A landscape with many valleys, sampled at points; each row gives a point and its height.
From any point a ball rolls to the lowest of the 2 points nearest to it. It stops when none of these is lower. Distance is the straight distance between rows; heights are no part of it.
vivi: [114 -244 79 -352 192 75 -260 147 17 73 -16 133 -49 -65 132 -318 169 260 -47 -179 136 15 198 -427 51 -128 11 -181 -126]  (h 517)
sume: [-158 330 213 -311 335 110 -26 60 46 -53 -57 -129 230 -137 -134 -169 -100 -4 214 -281 433 123 -271 -268 -244 64 -41 -4 -163]  (h 477)
mafa: [33 -135 -71 -213 -76 -18 -25 184 -272 -10 159 -122 81 -123 206 -214 -163 460 -411 -171 59 -48 226 -332 343 -234 34 278 -5]  (h 320)
mikad: [57 48 51 31 -122 -52 241 -183 266 47 -325 29 -176 395 -111 367 374 -386 407 79 163 91 -13 304 -288 165 38 -74 53]  (h 541)
nul: [-51 104 -100 161 -150 -193 182 -62 -380 -291 237 -30 17 -293 33 191 -162 367 -85 -136 136 -87 -3 -140 363 -190 -97 526 35]  (h 343)
Tegut: [149 -10 -236 14 -328 -231 122 -314 -66 21 -184 -112 -168 263 79 221 -129 -84 183 164 -85 259 -97 482 -22 84 -87 93 178]  (h 651)
sipo: [19 -202 111 69 -66 59 -121 -29 256 -59 20 -6 -167 46 -20 28 587 -488 343 40 -30 -104 79 199 -233 21 160 -305 37]  (h 488)
zuba: [-44 207 93 292 166 -74 259 -132 93 -37 -359 151 -77 159 -382 317 78 -202 200 138 143 -4 -132 -155 -205 171 59 -9 -74]  (h 301)
Ziku: [-36 117 -95 141 47 -129 197 172 -311 -286 232 -92 295 -317 39 134 -250 461 -163 -250 187 -109 7 -239 344 -69 -119 488 105]  (h 325)
bomu: [-252 323 -61 -491 132 -178 89 36 -48 -4 288 -267 335 -161 213 -167 -122 246 -334 -100 472 -100 -134 -128 -103 -174 -65 -31 -332]  (h 614)
feki: [-27 -134 85 36 77 364 -46 151 174 151 -172 -115 31 26 -231 -331 -90 -62 -171 -114 -11 -2 -135 -84 10 39 -71 -360 -146]  (h 461)
sinep: [17 -274 60 -357 15 -67 -331 -3 8 -33 153 56 -275 32 381 -124 428 128 225 -119 203 61 139 54 -200 -84 -140 -140 -53]  (h 687)
Nemiz: [104 -112 -83 34 -350 -91 -111 -183 -78 -59 124 -3 -213 -58 38 109 160 -379 160 330 -482 16 209 353 25 -120 137 -163 210]  (h 650)
Zezuk: [101 -166 -41 -42 146 -16 -278 40 -126 -175 79 239 -84 -218 16 -38 237 193 98 -54 82 -56 332 -257 39 -25 316 -5 94]  (h 401)
Pazu: [15 -192 -5 -123 193 356 -65 359 235 291 -19 36 360 52 -83 -358 -279 59 -373 -106 -254 -137 44 -167 125 71 -70 -233 -96]  (h 511)
Natu: [70 -144 -44 -78 -201 308 -6 201 155 409 -55 -155 -37 -26 -119 -349 -339 -44 -625 133 -511 -262 -138 -90 74 -50 -168 -210 -89]  (h 169)
gomus: [-33 30 163 -102 258 -202 -77 38 -95 -200 272 238 -96 -252 23 248 435 -18 383 188 14 -111 334 -265 -251 -144 265 16 88]  (h 382)
Kogo: [113 -177 -73 -93 36 -35 -207 92 -185 -95 61 184 -25 -172 83 -93 89 327 -64 -166 70 27 300 -369 191 -1 236 112 65]  (h 413)
fon: [67 180 -160 277 -431 186 28 -203 -159 -84 -323 -72 -214 214 -175 -51 -385 -186 -233 162 -293 114 -133 249 243 -15 -11 140 120]  (h 582)
lir: [-17 -234 151 -424 19 24 -196 18 149 220 23 -117 -119 112 243 -312 266 32 145 -149 198 -12 -103 -3 -248 -184 -304 -180 -180]  (h 701)
gimif: [1 22 57 285 293 -85 -34 46 17 -99 37 219 111 -196 -234 304 194 -64 240 239 -218 -153 278 -236 -17 37 220 -116 119]  (h 351)
Roko: [-262 340 -117 -251 88 -61 83 125 125 84 1 -239 522 -128 90 -223 -321 266 -481 -63 232 -129 -105 -205 -6 23 75 -27 -303]  (h 768)
lugot: [153 126 -126 314 -363 326 31 -71 -64 -55 -311 -148 -182 225 -314 -134 -396 -240 -377 103 -280 83 -158 186 203 70 -58 7 103]  (h 552)
koz: [-97 69 73 -472 160 -112 -78 26 -128 -108 257 -79 -38 -65 329 -137 99 231 176 -232 526 114 -146 -89 -190 -240 -228 46 -162]  (h 545)
Ditif: [-68 109 70 15 277 110 -30 179 -67 -74 -59 1 265 -190 -88 -149 -198 193 1 -172 175 34 -91 -186 71 35 11 60 -37]  (h 196)
tuno: [152 -187 -265 -47 -371 -182 -88 -288 -48 73 -135 -240 -191 138 232 98 -48 14 125 174 -127 277 -76 489 -54 91 -196 6 263]  (h 667)
zoruf: [-35 61 60 -260 157 -135 -86 0 -161 -287 287 157 -70 -178 315 24 235 319 266 -203 502 51 -61 -138 -120 -234 -155 121 -85]  (h 556)
nono: [-167 296 -80 118 77 -34 288 141 -258 -243 163 -285 340 -263 3 26 -350 309 -294 -211 150 -77 -139 -131 271 35 -101 461 46]  (h 302)
mizom: [148 -152 -71 497 162 307 -142 161 257 -67 -85 219 38 1 -267 48 93 -312 9 -102 -188 -64 52 -85 151 226 180 -460 57]  (h 406)
gumil: [-139 159 116 -60 327 219 -14 169 92 65 -133 -77 343 -87 -187 -254 -310 5 -22 -159 173 48 -164 -156 -11 165 -30 -64 -140]  (h 137)
tefo: [97 57 -53 291 -166 86 52 -31 -74 -83 87 28 -198 -86 -222 156 93 -482 122 324 -544 -96 328 90 120 -115 285 -213 215]  (h 298)
kizan: [42 -82 -40 -37 -140 -168 55 -218 161 -1 -194 -131 -150 202 184 263 324 -92 445 70 147 126 -53 384 -380 176 -46 -4 181]  (h 705)
Sis: [-60 294 103 -263 113 -229 393 -43 -121 18 18 -165 -3 147 78 85 -128 86 282 -209 565 179 -308 210 -368 84 -53 297 -142]  (h 264)
Sisul: [122 -242 -126 -69 -255 -100 8 -232 59 152 -136 -254 -205 166 206 -32 87 -37 170 53 63 283 -178 461 -193 116 -199 -72 172]  (h 683)
zut: [41 -21 8 398 244 415 -145 218 88 -8 -54 250 270 137 -193 -1 -298 -77 -217 -196 -197 -39 7 17 333 249 -77 37 175]  (h 360)
Fakal: [-78 -161 60 -260 -5 -14 -65 40 -90 150 56 -95 -80 -76 138 -348 6 166 -121 -78 82 83 -75 10 14 -276 -158 -29 -171]  (h 579)
sus: [-61 171 -144 319 -75 -253 183 -178 -311 -308 174 31 27 -203 26 340 -73 367 11 36 16 -128 13 -163 290 -121 -63 481 27]  (h 357)
Dumip: [-49 78 -146 66 -102 -332 109 -290 -188 -130 115 8 -121 -15 241 221 -31 146 120 45 203 120 -114 243 42 -179 -114 280 77]  (h 609)
sifur: [-86 194 27 401 223 -211 181 -136 -106 -235 -99 130 215 -32 -213 446 -82 194 86 215 -28 -75 -102 -344 34 128 -52 293 -22]  (h 383)
bover: [116 -230 -93 21 -363 -17 -239 -173 -74 31 20 43 -304 -34 53 -72 150 -103 -79 138 -262 66 137 243 140 -46 -1 -143 -38]  (h 508)
Vabim: [-120 105 14 162 -108 -194 106 -301 -2 -61 27 56 -125 48 -36 267 216 -234 256 328 -68 33 99 253 -85 -95 52 25 114]  (h 588)
femi: [-25 71 161 -455 13 -14 102 34 134 238 -115 -421 -6 254 202 -90 31 -41 288 -265 434 144 -219 296 -493 137 -151 58 -135]  (h 724)
Beziv: [135 -379 -75 -459 42 87 -27 242 1 248 36 102 97 53 163 -413 -103 265 -373 -57 -173 -213 225 -582 105 -126 58 -38 -43]  (h 546)
famur: [-96 133 127 -383 -34 26 209 -7 151 324 -163 -356 24 235 1 -251 -166 -160 -209 -25 201 79 -272 293 -293 51 -8 -83 -276]  (h 745)
figum: [-13 84 139 -504 -59 -43 224 52 135 331 -197 -415 -27 316 109 -120 -83 -139 46 -195 283 152 -230 436 -426 156 -76 -22 -198]  (h 734)
pur: [182 -27 -139 314 -312 158 -147 -70 -35 -138 55 42 -214 -70 -211 56 63 -458 -66 262 -530 -72 229 160 225 -18 261 -291 159]  (h 347)
lipe: [-118 106 156 -59 93 71 44 -53 -34 4 -155 -25 -47 11 -102 -143 41 -68 258 -175 333 94 -250 17 -221 17 -47 36 -122]  (h 500)
Lotor: [37 -3 1 186 258 -34 -20 152 -71 -193 68 281 342 -188 -8 138 -191 308 74 -189 8 -51 67 -338 231 140 -1 262 89]  (h 402)
tena: [88 -52 -100 -100 -554 147 -168 36 -236 130 44 -207 -129 40 91 -244 -344 218 -476 61 -475 -85 54 -89 404 -175 -170 211 -21]  (h 254)
Pafep: [-85 -66 60 -1 -20 -6 18 -102 7 34 -136 -23 -152 35 -23 -170 97 -78 123 -99 199 95 -180 187 -68 -70 -54 -41 -49]  (h 518)
dekar: [-50 128 111 142 118 51 240 -89 76 -30 -385 131 -142 226 -307 165 115 -288 320 -29 263 38 -182 -50 -230 182 37 9 -78]  (h 280)
Mori: [-89 165 56 370 220 -66 121 -82 72 -127 -227 195 23 19 -309 319 71 -110 168 222 8 -35 -14 -188 -96 162 70 4 -27]  (h 318)
Lufe: [93 -25 -80 557 235 359 -22 143 266 -50 -170 225 142 193 -339 57 -116 -276 -48 -105 -100 -16 -83 -8 140 321 32 -276 96]  (h 353)
vose: [-74 -14 -64 -39 41 -323 14 -132 88 -96 141 -53 -130 20 350 335 391 23 530 174 140 58 93 268 -392 -11 -64 17 252]  (h 562)
relas: [-105 329 10 247 382 69 319 217 -54 -148 -96 25 429 89 -204 71 -518 38 -135 -130 34 -13 -281 -110 109 344 -53 439 58]  (h 791)
daz: [30 34 -71 542 276 283 -24 116 163 -56 -116 380 228 161 -274 164 -210 -189 -55 -74 -201 -104 -38 -31 218 351 -23 -52 191]  (h 296)
tuk: [34 63 -11 141 -167 -42 236 -211 -56 22 -282 20 -208 247 -114 126 -48 -157 99 21 108 181 -187 333 -79 12 22 141 24]  (h 560)
dom: [135 -133 -24 341 147 258 -140 135 237 -92 17 192 5 -81 -253 30 281 -318 132 -67 -203 -72 138 -114 53 156 311 -530 83]  (h 434)
kizu: [20 133 -22 562 187 68 12 64 105 -91 5 216 159 -12 -256 361 -86 -224 21 278 -449 -159 325 -152 175 201 137 -49 188]  (h 198)
geso: [97 -254 60 176 -102 291 -129 38 280 63 -144 -62 -195 56 -260 -225 226 -298 -80 -115 6 6 -227 50 13 42 -40 -448 -93]  (h 393)
Mive: [94 -33 34 18 25 179 -130 279 -58 75 164 80 348 89 101 -122 -300 424 -383 -280 -250 -78 205 -197 505 122 57 333 259]  (h 267)
durel: [114 -322 -111 -461 122 157 -12 400 176 325 87 113 273 30 116 -409 -244 250 -428 -87 -281 -236 151 -504 62 -34 57 -53 6]  (h 538)
vinib: [323 -445 55 -181 -475 49 -288 -76 114 280 65 66 -409 8 32 -140 86 -143 -246 176 -382 -79 -55 143 199 -33 -217 -359 -18]  (h 392)
talol: [12 -152 80 -114 254 357 -80 275 270 288 -86 -58 228 -13 -122 -415 -159 31 -241 -125 -159 -82 -44 -207 -15 41 -75 -372 -161]  (h 492)
Kagog: [-97 247 191 -170 256 70 64 12 9 -90 -148 -40 85 -46 -181 -82 -47 -72 297 -230 429 73 -276 -175 -293 44 -76 70 -107]  (h 487)
gaz: [175 -121 -87 374 -80 485 -203 215 81 124 -61 -18 84 131 -180 -178 -372 -47 -452 -110 -416 -57 -2 4 318 143 -95 -139 97]  (h 453)
Tute: [-79 181 -3 229 -96 -189 -14 -174 -204 -105 164 84 -103 -154 -7 330 95 -134 161 398 -349 -58 311 4 88 -196 216 158 172]  (h 368)
tar: [29 47 -34 546 260 207 -59 93 154 -108 -44 384 271 86 -235 310 -153 -151 -25 65 -309 -138 186 -30 262 345 57 -2 178]  (h 251)
Ruge: [12 259 240 95 49 -247 317 -189 77 25 -257 60 -102 370 -236 538 256 -188 339 212 218 8 0 23 -308 176 1 97 -163]  (h 564)
mesus: [86 -222 27 -80 -106 -145 -177 2 -101 -36 302 111 -307 -116 143 56 454 -299 258 141 -223 -5 398 169 -158 -128 255 -154 169]  (h 669)
Lupeb: [164 120 -202 23 -237 -303 315 -292 -78 78 -270 -67 -205 353 19 475 -54 -44 262 114 36 260 -123 430 -131 105 -70 212 148]  (h 637)
dabu: [-52 90 158 151 124 -217 68 -86 -199 -68 225 12 -86 -181 -102 363 154 -119 250 408 -281 -84 387 -79 -3 -279 149 122 142]  (h 385)
vidub: [-200 387 59 -174 292 21 196 111 23 -36 -41 -200 373 -117 -165 -130 -384 84 -220 -155 357 49 -250 -115 -106 240 97 118 -235]  (h 215)
miseb: [-67 91 116 147 156 -174 -34 -52 -79 -58 179 153 -53 -216 -133 288 349 -150 297 295 -145 -99 316 -136 -137 -139 195 -29 84]  (h 369)
nutup: [83 -246 48 37 -147 25 -92 -89 328 -48 -9 -117 -208 125 93 111 522 -493 380 21 -5 -34 40 364 -312 86 74 -268 136]  (h 504)
Gaki: [-24 -59 -72 -41 -27 318 -93 333 38 294 108 -82 350 80 81 -260 -435 320 -615 -118 -463 -156 127 -160 322 27 -2 108 98]  (h 208)
Kir: [-84 -37 -105 -477 30 -276 99 25 -45 112 331 -329 -2 -13 480 -186 -15 270 -82 -53 324 98 -128 185 -165 -271 -333 34 -134]  (h 599)
zopip: [-222 372 -19 -79 220 44 88 178 146 3 34 -198 628 -97 56 -111 -430 262 -473 -110 197 -95 -131 -150 96 210 73 77 -187]  (h 771)
mak: [142 -306 32 -180 -309 194 -32 95 127 399 -41 -71 -205 -24 -98 -306 -169 -141 -460 135 -446 -232 -217 -67 94 -184 -250 -263 -111]  (h 255)
baga: [21 -185 89 93 -74 284 -68 43 114 120 -190 -31 -126 20 -216 -332 22 -156 -138 -79 -70 36 -143 18 51 -6 -90 -347 -137]  (h 433)
Perat: [111 -99 -16 142 301 -40 -135 121 -21 -146 122 417 271 -165 -14 201 64 137 150 -27 -146 -101 374 -303 140 238 363 96 186]  (h 377)
tupu: [107 -194 -149 -119 -149 -169 -7 -176 102 40 -189 -250 -184 134 307 85 207 40 360 -8 179 203 -105 407 -340 146 -172 -48 192]  (h 696)
situ: [87 -79 9 -120 205 -34 -109 144 -174 -159 91 170 115 -278 135 -57 -61 389 7 -245 250 33 178 -367 184 -69 95 150 10]  (h 427)
vip: [-180 328 94 58 344 113 51 288 75 6 58 -93 621 -29 -32 -129 -479 107 -338 -203 99 -18 -155 -29 142 300 -21 176 -22]  (h 776)
Vupo: [80 -232 32 -277 230 274 -65 330 179 289 50 136 406 74 48 -335 -298 179 -378 -182 -223 -157 149 -271 170 61 40 -125 -3]  (h 526)
Pinis: [15 -240 -7 -175 -103 62 -124 91 -116 158 16 -55 -85 -106 95 -296 -105 221 -309 -21 -97 1 63 -102 142 -215 -72 3 -154]  (h 567)
gusen: [-168 286 5 251 307 211 176 235 12 -15 -126 -81 382 68 -187 -76 -522 8 -285 -131 8 67 -198 29 113 335 -18 242 66]  (h 784)
Gub: [-128 302 -27 189 138 -44 301 146 -193 -182 31 -197 298 -170 -86 46 -427 235 -184 -123 198 1 -248 -130 135 75 -36 423 9]  (h 279)
Zil: [43 21 -53 -10 -39 86 -34 171 -190 -24 135 -68 224 -110 125 -110 -269 453 -366 -254 -83 -52 192 -271 428 -13 6 306 113]  (h 297)
vese: [-28 -33 25 -23 -159 -32 155 -182 -46 93 -224 -82 -200 142 -9 -90 -57 -141 78 -51 127 231 -218 355 -85 42 -65 78 7]  (h 540)
Dezu: [-336 289 -176 -376 -33 -78 123 23 217 217 -81 -190 349 -40 114 -242 -162 196 -514 16 164 -193 -270 -102 -98 10 88 -93 -415]  (h 764)
nevol: [-194 338 12 -333 171 -170 204 46 -121 -197 289 -240 323 -262 93 -120 -212 264 -150 -160 593 -36 -187 -159 -73 -154 -30 144 -238]  (h 619)
rur: [47 273 136 93 13 -322 437 -187 -29 77 -272 103 -177 384 -171 559 1 -62 281 159 203 138 -142 187 -243 76 -76 239 -133]  (h 574)
lonop: [10 54 -193 20 -122 -403 297 -282 -138 -49 49 -141 -154 107 259 276 -70 206 314 14 327 244 -192 308 -157 -35 -209 299 120]  (h 618)
nalaf: [3 69 127 -328 335 38 -112 167 -69 -107 74 36 227 -271 69 -198 -96 263 68 -277 382 115 -20 -413 -27 -110 -52 -36 -120]  (h 451)
ful: [1 42 18 296 -26 59 77 -99 64 -58 17 60 -139 -45 -235 138 251 -449 158 307 -341 -66 185 123 -8 -79 224 -273 132]  (h 252)
per: [17 38 -187 171 -430 -117 -119 -268 -193 -94 -7 36 -188 10 78 93 -73 -89 9 271 -280 77 74 317 207 -74 21 99 90]  (h 625)
mukev: [-59 271 23 316 384 -23 282 108 -40 -203 -111 120 352 78 -277 194 -401 105 21 -39 37 -9 -250 -221 53 294 -119 394 19]  (h 796)
dosot: [-262 218 -150 -421 -155 -144 192 -62 199 305 -99 -247 191 82 128 -229 -196 77 -546 132 68 -137 -328 99 -225 -13 39 -52 -356]  (h 759)
kufen: [-29 15 -153 224 -377 48 -53 -244 -167 -49 -157 -27 -234 58 -19 -15 -175 -142 -100 159 -208 103 -85 242 234 -34 -29 104 90]  (h 608)
ferav: [115 -307 33 -133 108 158 -264 149 61 48 -14 151 13 -105 -27 -260 142 198 -55 -191 23 -26 191 -310 69 -47 79 -211 -90]  (h 507)
Giz: [-86 -56 20 31 -25 -162 -111 -192 -24 -97 29 142 -206 -70 150 87 344 -59 267 19 116 61 38 181 -175 -96 16 -30 51]  (h 547)
mir: [48 66 -110 97 -344 271 -150 120 -180 152 -17 -246 21 -15 8 -260 -415 228 -504 -18 -493 -83 99 -81 376 -67 -126 213 77]  (h 212)
tenuz: [76 -99 -64 45 -190 408 -57 240 89 294 -47 -156 104 21 -92 -330 -393 19 -630 63 -539 -175 -20 -70 174 -35 -165 -99 2]  (h 95)
led: [-6 -28 57 -45 144 -172 -138 35 -133 -221 131 311 -79 -252 12 131 375 74 268 53 58 -88 310 -298 -101 -62 296 -6 46]  (h 391)
Tila: [17 -292 59 -432 -17 -58 -241 71 36 148 102 -14 -191 79 372 -230 312 162 145 -106 186 42 13 13 -150 -191 -271 -145 -103]  (h 694)
zuru: [-84 262 -22 237 -127 -343 251 -385 -115 -124 -86 34 -106 121 -53 473 -66 14 136 344 41 59 -67 122 27 -63 -22 316 -11]  (h 592)
pime: [99 -62 72 57 -158 -23 150 -157 276 4 -170 -86 -158 295 -49 246 431 -490 435 89 86 12 -5 361 -311 150 91 -209 147]  (h 525)
lig: [4 -172 50 -210 5 -166 -195 42 -61 -96 320 144 -299 -85 320 79 547 -111 352 106 -21 9 325 155 -251 -93 150 -109 226]  (h 675)
Tis: [-38 -39 -48 -225 24 -243 -28 -58 -263 -189 320 30 -146 -139 319 4 85 355 69 -195 428 77 2 2 43 -291 -145 188 -43]  (h 559)
zeru: [82 15 -155 95 -469 -108 -158 -250 -210 -104 107 67 -198 -45 86 113 17 -259 75 351 -467 8 222 309 178 -101 129 -13 140]  (h 638)
Garu: [74 154 -188 39 -103 -383 387 -268 -111 12 -120 -117 -176 219 132 392 -178 100 265 66 223 236 -183 369 -111 37 -109 296 107]  (h 626)
zaba: [-67 125 -14 176 -98 -82 149 -269 -22 -18 -217 91 -219 120 -128 216 134 -204 181 175 29 102 -58 217 -94 -1 10 30 63]  (h 576)
Fugug: [-47 -152 -35 -345 -24 -192 -36 23 -110 139 175 -174 -86 23 392 -238 5 258 -76 -66 232 174 -94 185 -60 -276 -284 30 -110]  (h 591)
Tupot: [92 -171 76 196 112 156 -170 75 181 -98 52 138 -107 -143 -213 -25 466 -366 252 -29 -169 -124 220 -106 -50 40 312 -440 37]  (h 452)
tezil: [-209 159 -70 -481 73 -216 103 103 -31 4 305 -231 204 -192 324 -208 -105 269 -307 -78 356 -106 -73 -98 -7 -336 -100 30 -261]  (h 610)
tad: [69 -363 -19 -392 -84 78 -36 224 -32 279 34 29 -115 -66 103 -368 -46 229 -340 -39 -160 -121 90 -317 85 -260 -56 -81 -163]  (h 557)
vutob: [32 101 -43 208 -230 -42 -39 -51 -182 -113 168 11 -164 -123 -108 209 -6 -251 118 399 -553 -93 469 -7 213 -183 280 54 195]  (h 342)
firu: [8 -1 -67 62 -186 399 -111 228 -18 262 14 -205 164 28 -43 -263 -386 171 -599 -18 -492 -171 46 -49 300 12 -100 67 40]  (h 159)
Tarug: [-20 -8 85 131 -32 106 123 -126 252 -41 -333 65 -178 223 -261 69 333 -377 322 -106 214 20 -202 72 -282 123 50 -166 -56]  (h 244)
Loma: [6 -184 -147 -29 -259 -184 -229 -168 -184 -18 142 70 -257 -87 249 -20 97 59 -2 83 -139 113 150 209 97 -142 9 42 46]  (h 530)
Rusiv: [38 -126 113 108 -154 177 35 -123 294 -11 -253 -19 -227 252 -181 -33 355 -430 235 -151 160 27 -202 194 -222 101 41 -282 -72]  (h 282)
lesa: [-36 9 -61 9 -10 -323 55 -219 111 18 78 -136 -151 54 238 381 359 -122 459 347 -1 94 175 326 -356 -19 -47 0 311]  (h 570)
kole: [-194 360 15 44 112 -59 312 122 -159 -90 -35 -247 260 -85 -120 -62 -420 130 -215 -89 304 -6 -272 -39 5 119 69 323 -121]  (h 250)
bimuv: [101 -98 -61 407 79 445 -165 265 77 92 -49 113 215 146 -149 -138 -335 21 -343 -157 -315 -16 32 59 360 191 -69 -11 156]  (h 408)
zad: [-86 107 71 379 259 -80 21 -39 -24 -142 -25 213 152 -138 -222 360 114 -16 187 263 -127 -128 124 -264 -35 77 100 20 4]  (h 337)
robuk: [76 -243 7 81 -14 139 -262 21 27 -16 -35 168 -132 -127 -69 -164 222 -16 -3 -97 -57 -12 111 -96 54 10 151 -279 -58]  (h 489)
rido: [-104 201 179 -382 368 149 -121 141 106 -46 1 -68 315 -211 -58 -249 -68 71 182 -298 361 113 -144 -422 -192 -11 -109 -118 -180]  (h 466)
pak: [124 9 57 -156 322 -24 -127 180 -79 -181 95 163 269 -283 78 -83 -52 345 99 -296 307 45 40 -421 50 -66 -9 63 -23]  (h 439)
Zeto: [278 -408 65 -187 -413 130 -171 31 148 340 6 49 -381 -7 -1 -232 -12 -143 -369 124 -412 -181 -156 39 203 -134 -259 -359 -84]  (h 333)
pava: [141 -121 -149 336 -264 161 -223 -29 -23 -62 -57 89 -195 -67 -189 -27 24 -261 -168 109 -443 -41 180 64 223 37 207 -259 82]  (h 389)
dut: [239 -484 13 -216 -390 -69 -367 -88 74 213 160 85 -429 -19 139 -145 312 -133 -125 115 -303 -70 145 179 80 22 -85 -339 -47]  (h 440)
Tevul: [44 -139 -104 -70 -271 -175 -229 -76 -260 -89 177 79 -235 -185 278 -16 60 240 -90 -14 1 96 177 0 197 -223 72 214 33]  (h 542)
nurol: [-3 -102 -55 -127 -104 -201 -87 -68 -298 -155 224 26 -153 -159 251 -12 24 318 -60 -99 245 51 90 -28 210 -256 -53 271 -55]  (h 551)
fudod: [-16 -34 110 -520 156 -77 -160 100 -65 -10 214 -16 -74 -93 346 -216 183 296 80 -210 417 77 -42 -220 -100 -335 -173 -20 -188]  (h 537)
Tavif: [-195 177 33 -452 -114 -36 238 -33 188 353 -120 -289 101 168 37 -279 -185 -70 -454 61 52 -60 -295 214 -262 51 40 -129 -351]  (h 754)
Bevev: [-62 102 15 306 299 -116 46 7 -102 -291 19 238 328 -148 -102 299 -109 257 185 16 23 -88 -59 -365 74 106 -25 234 28]  (h 396)
silu: [-12 41 38 -69 42 299 -68 326 14 231 195 -7 481 156 106 -193 -378 322 -607 -239 -353 -113 145 -123 414 69 -17 261 186]  (h 236)
rez: [-97 -13 -46 -22 16 -238 -95 -140 -31 -93 185 78 -148 -50 305 174 341 58 371 94 135 87 43 220 -218 -80 -37 65 110]  (h 555)
lin: [-150 132 19 46 35 -156 185 -112 -181 -109 10 -24 -44 -45 13 -19 -127 150 125 -80 295 123 -277 70 -29 -129 -87 266 -91]  (h 197)
kepa: [-1 -249 19 -259 -18 -102 -334 -8 30 -93 187 111 -254 -17 400 -19 513 29 322 -49 139 6 199 187 -254 -50 0 -147 80]  (h 681)
sopit: [176 -348 -22 -29 -423 1 -265 -180 42 81 66 39 -339 -4 54 -57 289 -294 -33 136 -320 59 74 317 89 14 11 -334 35]  (h 479)
mulur: [91 -59 74 169 367 -46 -119 92 53 -162 123 369 291 -195 -147 273 133 36 219 72 -168 -137 383 -312 14 192 244 -53 128]  (h 366)
poged: [118 -146 40 10 -157 -93 -58 -58 -31 -5 226 51 -259 -70 36 78 355 -430 294 251 -384 -20 333 255 -48 -199 173 -181 221]  (h 662)
kaba: [-3 169 -58 537 74 92 121 -57 62 -136 -61 94 2 -4 -326 313 -24 -293 16 314 -348 -105 178 -92 111 88 140 -122 180]  (h 145)
finun: [-64 -142 9 -1 -26 20 -111 -135 28 -35 -97 75 -201 8 54 -85 293 -89 204 -77 150 80 -50 202 -159 -8 -11 -76 -9]  (h 533)
nalun: [-163 354 107 -202 327 132 90 148 121 52 -138 -212 404 16 -186 -209 -366 -13 -152 -203 335 49 -226 -148 -196 308 105 -72 -236]  (h 188)
Fos: [83 -59 0 183 257 -46 -141 97 -45 -165 57 391 328 -157 -4 199 -62 252 60 -142 -63 -64 201 -296 254 210 173 221 143]  (h 390)
kogu: [151 -214 141 125 -162 267 -12 3 352 41 -230 -86 -210 258 -266 -208 218 -387 7 -187 45 53 -322 85 -98 109 -42 -408 -114]  (h 344)
Moz: [75 -234 104 126 -76 116 -167 79 185 -71 112 46 -226 -95 -104 -46 512 -411 185 -2 -199 -124 181 48 -118 -40 304 -452 45]  (h 467)
sufo: [-168 27 -106 -638 20 -232 132 135 -61 119 376 -213 100 -70 494 -236 -19 296 -280 -30 332 -101 -64 -62 -103 -348 -224 8 -243]  (h 605)
Nini: [71 307 64 172 -113 -348 351 -316 -66 26 -211 57 -185 335 -163 587 -78 -103 165 316 63 130 -73 202 -115 50 -31 311 -50]  (h 583)
Kasi: [-90 211 -38 441 64 -247 179 -188 -194 -292 34 59 136 -113 -112 453 -85 293 33 251 -55 -116 -1 -248 142 16 -51 386 -1]  (h 372)
dufi: [168 -231 -121 246 -111 271 -274 61 17 20 -23 115 -72 -78 -115 -95 -47 -29 -223 -63 -353 -4 218 -115 275 112 182 -201 53]  (h 429)
nupif: [-118 78 30 103 167 -21 46 19 -159 -160 -51 12 101 -217 -84 -51 -131 188 85 -113 233 73 -165 -169 49 -49 -38 171 -41]  (h 237)
ruzuk: [-73 214 109 -82 67 -188 371 -114 -109 -20 -67 -57 -42 128 -53 89 -126 34 234 -110 429 114 -308 168 -190 17 -45 301 -126]  (h 238)
Vefe: [38 -146 58 -467 109 25 -200 141 -72 -41 102 107 -134 -55 279 -260 226 276 64 -187 338 43 118 -284 -54 -233 -22 -68 -141]  (h 528)
Muk: [181 37 -197 445 -276 420 -135 69 -8 -29 -194 -88 -85 156 -256 -134 -378 -167 -362 18 -393 -5 -61 75 295 146 -66 -78 161]  (h 509)
dapo: [31 180 201 101 32 -133 281 -254 264 32 -217 43 -137 380 -181 464 374 -395 370 262 140 -7 9 187 -289 149 97 -28 -11]  (h 554)
sufu: [61 -275 46 67 -155 202 -152 -4 0 90 -72 41 -199 -66 -80 -246 71 -46 -152 -46 -151 24 -35 25 114 -79 -54 -259 -116]  (h 463)
buli: [-43 73 -22 390 45 64 68 -78 107 -97 -82 125 -70 -61 -304 208 240 -351 162 198 -191 -93 96 -29 -26 17 202 -257 102]  (h 210)
Podup: [-145 150 -80 213 -122 -208 134 -313 -175 -125 -50 85 -113 -34 -11 298 -57 45 106 190 42 57 -57 143 84 -131 14 307 9]  (h 600)
Rol: [-161 -93 174 -472 107 90 -119 17 178 176 -6 -220 6 116 165 -331 166 -35 168 -202 271 4 -203 -13 -309 -127 -266 -153 -248]  (h 708)
gak: [-98 32 207 -408 102 59 -39 -7 142 141 -45 -226 -45 181 147 -219 110 -82 320 -239 460 90 -238 110 -365 26 -186 -45 -158]  (h 716)
rimim: [-24 92 6 79 -73 -270 133 -290 45 -3 42 -49 -113 121 80 391 263 -248 386 392 -80 91 132 350 -223 -80 23 -7 257]  (h 578)

Where does a ball stop that starts at each point below?
nevol: baga
Vefe: baga
Beziv: baga
Fos: Tarug
sus: gumil
famur: kaba
bomu: baga
tupu: kaba
Zil: tenuz
Nini: kaba
Tis: tenuz
fon: kaba

Two balls start at each pair of points below. Name the first point that both come to, or write never.
pava, mizom: kaba
zeru, Podup: daz
sipo, mesus: daz
